A landscape with many valleys, sampled at points; each row gives a point and its height.
A ball rolls from a point to the lowest of its 2 nearest points, and stops where none of them is lower. Distance is the straight distance between rows; heights are no part of it.
J_712 (h 6.17): 119 116 107 102 113  85 129  85 101 106  98 118 104 137 122  92 102 119 115  93 105  81  94
J_884 (h 4.69):  79  86  89  82  81 110 115 110 124 118 109 128 127 101  90 113  87 104 107  92  97 107  96
J_295 (h 5.40):  81  71 133  99  97 126  83 112 100  97 112 128 110  98  77  94  99  95  88 108 103 125 103
J_803 (h 4.45):  85  95 127  96  83  94  88 110  99  83 111  95  82  77  81  90 105  96  84 104  83  98 101
J_367 (h 4.07): 107  90 102  90  83 106  84 104 110 102 104  88 116  85  96 124  87 105  82  89  93  95  97
J_725 (h 1.45):  81 115  95  99  73  77 106 102 111  89  80  64 102  70  94  93 105 115 123 107  78  96 125
J_196 (h 2.91): 109 115 102 123  97 115  93  79  95 112 103 116  92 141 112  98 115 121  94  86 122  91  83
J_158 (h 3.90):  94 104  70 109 107  74 123  93  96  84 102 114 101 120  86  71 125  80  81  79 109 104  81
J_381 (h 5.50):  59  88 121  93  88 114  93 115 108 120 105 127 112  91  89 105  77  78  80 103 125 134  68
J_832 (h 2.78): 112 102  72 119 119 102 109  84  93  99 101  94  89 131 112  93 130 103  88  84 109  80  92
J_785 (h 3.89):  92 104  76 104  90 116  66  93  88  99 108  76  86  78  87 119 103  71  64  92 108 102  84
J_340 (h 3.78): 149 101 101  99 119  97 120 106 100  87  97 142 102 120  93  90  88 109 142 106  97 102 125
J_594 (h 4.27):  98 104  89 119 108 119  64  80  91  93 103  59  94  92 110 118 118  95  84  92  92 105 106
J_304 (h 5.93):  93  83  91  83  87  96 103 111 132 103  97  80 111  73 106 105  86  90 120  99  82  91 130
J_65 (h 4.02):  81 111  50 116  96 116  85  94  88 101  95 104  99 103  92 133 105  65  72  80 117 118  58
J_122 (h 2.26):  96 127  76  84  95 114  71 111  74 121 104  92  92  74 103 128  75  64  95 112 119 127  74
J_509 (h 5.86):  50  98 110  98  81 107 113 107 102 120 104 132 117 121  97  84 106 113  82 103 123 126  79
J_617 (h 2.05):  86  96 143 104 110  96  92 116  81  89 108 121  93 108 108  81 103 107  96 103  99 103  99
J_251 (h 2.13):  82 105  76  77  92  86 105 116  91 108 110  84  91  69 107 105  94  85  91  92  95  92  89
J_209 (h 5.44): 141  90 124 106 107 104 106 116 100  83  98 125  87 114  99 117  96 127 107 100  86  87 121
J_20 (h 3.02): 138  99 109 100 123  79 120  95 109  86  98 114 110 101  95  92  82 107 146 120  82 111 138
J_230 (h 2.85): 121 104 134 105 113  95  98 108  90  93 104 121  75 118 100  80 107 108  98 101 109  81  95
J_883 (h 4.65):  70 101  62 123 105 112 110  92  83 109 101  97 113 120 111 111 122  95  86  84 109  97  76
J_602 (h 6.49):  93 123 105 101  95  85 120  97  94 112  94 135  84 143  96  66 103 123 117 114 120 102  85
J_121 (h 4.35): 103  92  95  74  81 102 115 104 120 110 111  99 121  94  92 113  76  96  93  88  95  88 105
J_796 (h 2.04):  71  92  99  99 105 104  97 101  94 103 123 109  94 105 107  89 109  87  84  86 108 103  71
J_74 (h 1.84):  80  98  96  91 101  84 105 104  97  98 105  72 115  77  99  89 110 108 110 107  75  98 121
J_88 (h 4.61): 125  83 123 111 104 127  95  88 110  95 108 103  97 116 126 129  89 123 107  98  92  92  98
J_627 (h 5.68):  61  79 129  90  89 108 113 126 114 110  99 139 114 104  88  84  95  87  79  99 124 121  83
J_784 (h 5.47): 103  85 108  95 106  98 126 110 109  92 109 150 112 127  89  98  98 115 118  98  98 102 108
J_61 (h 2.32):  97 106  88  86  89  86 125  90 107 112 104 100 135 119  92  84 101 110  91  87 107  96  97
J_78 (h 6.02):  81  93  90  78  86 103  93 119 107 119  94  71 108  59 115 128  74  91 116 114  90  89 114
J_7 (h 4.86): 128  91 134 106  92 108  90 109 110  69 101 111  80  97  96 104 106 125  93 103  83  96 127
J_447 (h 6.33):  99  80 103 102  99 134 104  90 112 117 107 109 129 117 109 114  96 111 117  98  94  94 114
J_779 (h 6.46): 169 122 106  98 137  81 115  77  98 111  73  88  92  99 113  86  82  96 131 115 112  99 115
J_506 (h 6.16):  98  70  97  99 107 129 101 108 116  96 105 100 115  97 113 123  92 101 125 101  78 100 139
J_603 (h 3.93): 126 103 123 109 101 121  88  91  98 102 100 114  85 127 118 114  99 128 101  96 116  88  87
J_705 (h 5.03):  82  92  95  93  80 130  88  98 119 117 119 117 117  94  94 117  76  86 101  91 109 112  86
J_835 (h 1.61):  85 120  72  89  76  84  95 116  87 103  90  66  78  57 102 116  96  87  91 111  97  88  99
J_113 (h 4.41):  96  95  93 113 110 108  79  86  91  99 102  66 102  94 112 102 117 101  98 101  91  80 119
J_149 (h 6.68): 135 127 104  96 104  78 123  92  93 113  89 133  91 130  87  72  85 115 129 116 118  98  82
J_696 (h 6.61): 134 103 109 103 114  98 107 102  97  98  96  87  98 106 112  81 104 115 115 100  86  87 127
J_210 (h 2.01):  89 103  83  86  98  83 109 100 110  98  69  48 109  69 111  93 106  82 100  96  90  83 128
J_525 (h 6.37): 104  72 101 111 103 130  92 115  97  89 118 120  95 101  98 114  97 110 116 106  80 111 127
J_991 (h 5.29):  75  98  92  85  81 120  93 104 104 123 115 113 102  94  98 104  77  83  81  94 122 118  62
J_223 (h 6.09):  86  95  85  88  96 103  92  98 105 113  89  59 110  72 124 128  88  88  92  98  93  84 102
J_123 (h 2.17):  74 109 103 126 103 126  90  73  87 112 102 123  84 136 100  91 111  92  81 103 131 115  68
J_849 (h 4.87):  73 107 111  80  84  98  75 128  80 107  98  97  88  62  83 113  84  77  80 118 111 113  84
J_70 (h 2.56):  98  99  70  91 109  78 117  98 102  95 106  76  94  86 110  92 111  80  83  82  94  94  95
J_370 (h 3.25): 119 100 120  96 120  73 109 102  96  85 109 123 107 100  86  81  96 107 122 109  83 108 109
J_494 (h 5.08):  69  93 110  87  77 107  75 124 101 105 102 102  99  60  83 125  74  96 101 118  93 111  93
J_99 (h 4.83):  93  96 132 116 110 128  68  92  85  98 113  92  90  99  94 103 103 102  91 113  97 112  94
J_451 (h 5.30):  74  95 102  81  80  85  91 117 115  99 111  99  98  60  77 108  86  94 118 117  89  97 106
J_110 (h 3.47):  87  93  63 126 110 107 114 101  85  85 104 123  89 120  90  88 141  81  79  82 106 100  82
J_27 (h 0.93):  99 116  92  97  89 128  68  93  93 116 102  88 120  91  98 129  79  81  84  84 107 125  74
J_584 (h 1.94): 117 101  86  91 120  84 124  87 101 105  92  79 128 115 101  80 109 100  99  89  99  88 112
J_341 (h 2.77):  92 102 120 109  85 142  91  91  91 113 111 123 110 134  97  96  96 112  98  96 110 126  86
J_541 (h 3.71):  91  94 114  95  89  97  77  88 101 100 101 104 111  95  89 114  92  91  68  87 110  90  76
J_693 (h 1.26):  72  93 124 113 104 120  94 100  93 109 110 121  94 119 102  77 108  91  83 104 126 107  77
J_897 (h 2.83):  74 100  82 132 102 118  98  90  89  93  97 128  79 136  98  91 128  78  73  93 122 120  71
J_189 (h 6.04): 163  93 104 102 112  94 103 122 114  83  83 123  80 101 100 113  91 127 128 112  97  84 128
J_634 (h 3.61):  90  96  63 108  95 111  91 108  79  94 103  91  94  89  87 116 117  75  65  85 101 103  80
J_265 (h 2.79):  79  92  87  82 100 102 111 105  87 118 111  98 128 105  88  95 102 107  90  95 103  91  87
J_418 (h 4.17):  96 112  93 102 117  64 128  84  88 102 110 119 103 126  87  67 113  97  98  96 113 109  82
J_299 (h 2.59): 133  91 104 103 114  81 115  90 127  80  80  89 107  95  93  96  93 102 134 114  77 119 152
J_420 (h 2.71):  90  99 125  89 113  78 115 109  92  92 109 121 109 108  92  76 101 110 101 101  95 104  97
J_301 (h 6.40): 157 120 102 103 135  63 119  78  99  98  87  85  96 117 125  83 102 103 114 101 107  98 106
J_161 (h 6.81): 152 116 111  93 118  90 121 103  85 108  83 119  93 111  82  78  83 111 123 120 106  89  93
J_262 (h 2.30): 117 100 107 102  99  68 105  74 136  86  78  60 106  86  97  86 100 101 126 115  82 106 145
J_349 (h 6.32): 135 121 104 106 130  70 119  86  93 100  95 107  90 123 115  80 100 100 117  96 105  78  89
J_895 (h 6.50): 149 121 110 103 118  76  91 100  98  90  84  79  72  95 120  85 111 117 120 110  98  82 124
J_716 (h 6.36): 168 110 109 102 117  84  95 106 113  88  77 101  86  90 111  96  93 117 135 118  95  91 134
J_747 (h 3.98): 102 106  96 113 116  61 107  91  92  74  94  69  74  89  96  93 119 107  92 108  80  92 106
J_287 (h 6.06):  64 106  82 104  81  97 121  91  91 116 103 124  95 132 103  78 116 111  86  97 116 110  73
J_553 (h 4.20):  99 104 113 100  94  74  90  97 101  77 101  76  84  85  93  95 111 107  86  93  85  89 104
J_258 (h 5.56):  83  74  88  84  94  97 101 131 120  88 117 121 113  69  79 108  88  95 119 107  83 109 123
J_75 (h 4.39): 105  86 115 103  83 106  86 103 117  83 101  92 103  86  96 118 101 115 103 101  77  92 123
J_172 (h 3.41): 133  95  71 123 138  84 114  92  96  79  89  86  79 119 107 100 135  98  89  98 101  76 103
J_924 (h 6.28):  82 120  89 111  88  86 122  86  88 112  96 123  74 151 104  81 118 123  95 115 115  97  81
J_22 (h 2.14): 101 100  99  85 108  63 108  89 120  97  71  59 121  79 104  92  95  96 120 103  81  95 137
J_25 (h 6.03):  84  73  87  98  85 120  98 113 123 100  96  85 107  76 102 127  82 100 113 110  75 108 140
J_286 (h 4.60): 106  98 112 108 114 126  77  83  94 103 113  90  98 110 104  98 114 106  99 105 104  87 103
J_383 (h 4.42):  75 115  88 112  80  71  85  98 104  81  95  72  78  68  85  91 121  95  92 100  90  84 106
J_828 (h 6.69): 114  94 116 102 108 109 105 106 111  94  87  76  99  97 127  98 106 113 125 110  83  90 141
J_906 (h 3.75): 121  95  78 110 135  71 118  85 102  84  95  58  88 105 113  97 122  98  94 104  93  82 114
J_307 (h 4.80): 124  95 116 104 105 106 122 113 100  94  93 158  96 132  92  96  89 123 129 105 109  94 101
J_428 (h 4.36):  73 115  71 127 102 119  92  84  77 105  96 102 109 125 103 113 115  87  82  80 114 133  60
J_375 (h 0.98):  77 125  90  96  56  83 106 111 109 102  82  62  89  58  96 109 100 108 109 107  91  95 106
J_421 (h 1.89):  96 110 103 107  86 135  80  77  96 112 111 105 118 117 102 108  94  97  83  83 113 135  75
J_71 (h 2.61):  98  96  96  94 103  94 109  86 108 100 117  88  92  98 116  93 103  93  89  78  97  87  83
J_228 (h 5.92): 104  94 115  99 106  96 122 101 109  99 113 122 111 119 119 106  93 119 109  87  93  85  98
J_347 (h 3.23):  80 102  73  91  98 109  93 102  81 118  99  91 119  88  89 118  98  88  77  89 117  95  76
J_965 (h 5.11): 100  83 141 107  93 135  75 103  98  88 113 116  96 103  86 114  92 102  93 112  89 121 106
J_947 (h 1.69):  89 120 100  89  91 110  66 104  92 107 102  85  97  71  89 124  68  69  94 105 105 139  65
J_253 (h 1.80):  87 104  92 102  82  86  95 100 112  93  71  50  99  75 117 108 117 113 100  99  85  85 132
J_483 (h 1.56):  99  90 101  82 108  80 124 104  98 105  97  88 138  91  94  86 100 105 115 104  85  95 117
J_933 (h 4.10):  98 107  93 106  83 117  56  94  93 106  97  60  98  70 103 124 100  87  80  90  97 110  99
J_566 (h 4.68):  71  90 121  88  86 104  92 126  92  97  99 108 100  75  82  90  95  80  73 104 103 107  86
J_777 (h 2.39): 102  97 131 109  95 133  94 104  87 109 106 138  92 131 107  84  95 106 103 104 118 106  88
J_862 (h 2.76):  91 118  78  76  82 116  75 113  87 127 105  91 105  64  96 117  79  70 100 104 116 102  92
J_403 (h 5.79):  91  80  91  85 104  85 119 112 125  86 110  99 114  79  94 106  89 100 131 113  68 108 132
J_520 (h 1.83): 105 107 107 111 109 100 105  93  86  97 103 116  87 128 103  85 115 103  85  88 122  78  79
J_358 (h 4.59): 141 100 111 111 116 110  96  91 108 101 100  91  84 113 136 103 113 119  94  97 116  71 102

Call two points neighbours if one is among the 2 nearest of the other. Go from one point of each pair to the other, from neighbour to neighbour, staying as low as possible. Name the highest point that can't be avoided.
J_520, J_693 => J_370
J_520, J_617 => J_230
J_27, J_483 => J_341
J_693, J_375 => J_71
J_483, J_375 => J_74

Where does a ball stop that starts at each point below?
J_301 => J_375
J_924 => J_483
J_25 => J_520
J_20 => J_375
J_209 => J_483
J_884 => J_483
J_78 => J_520
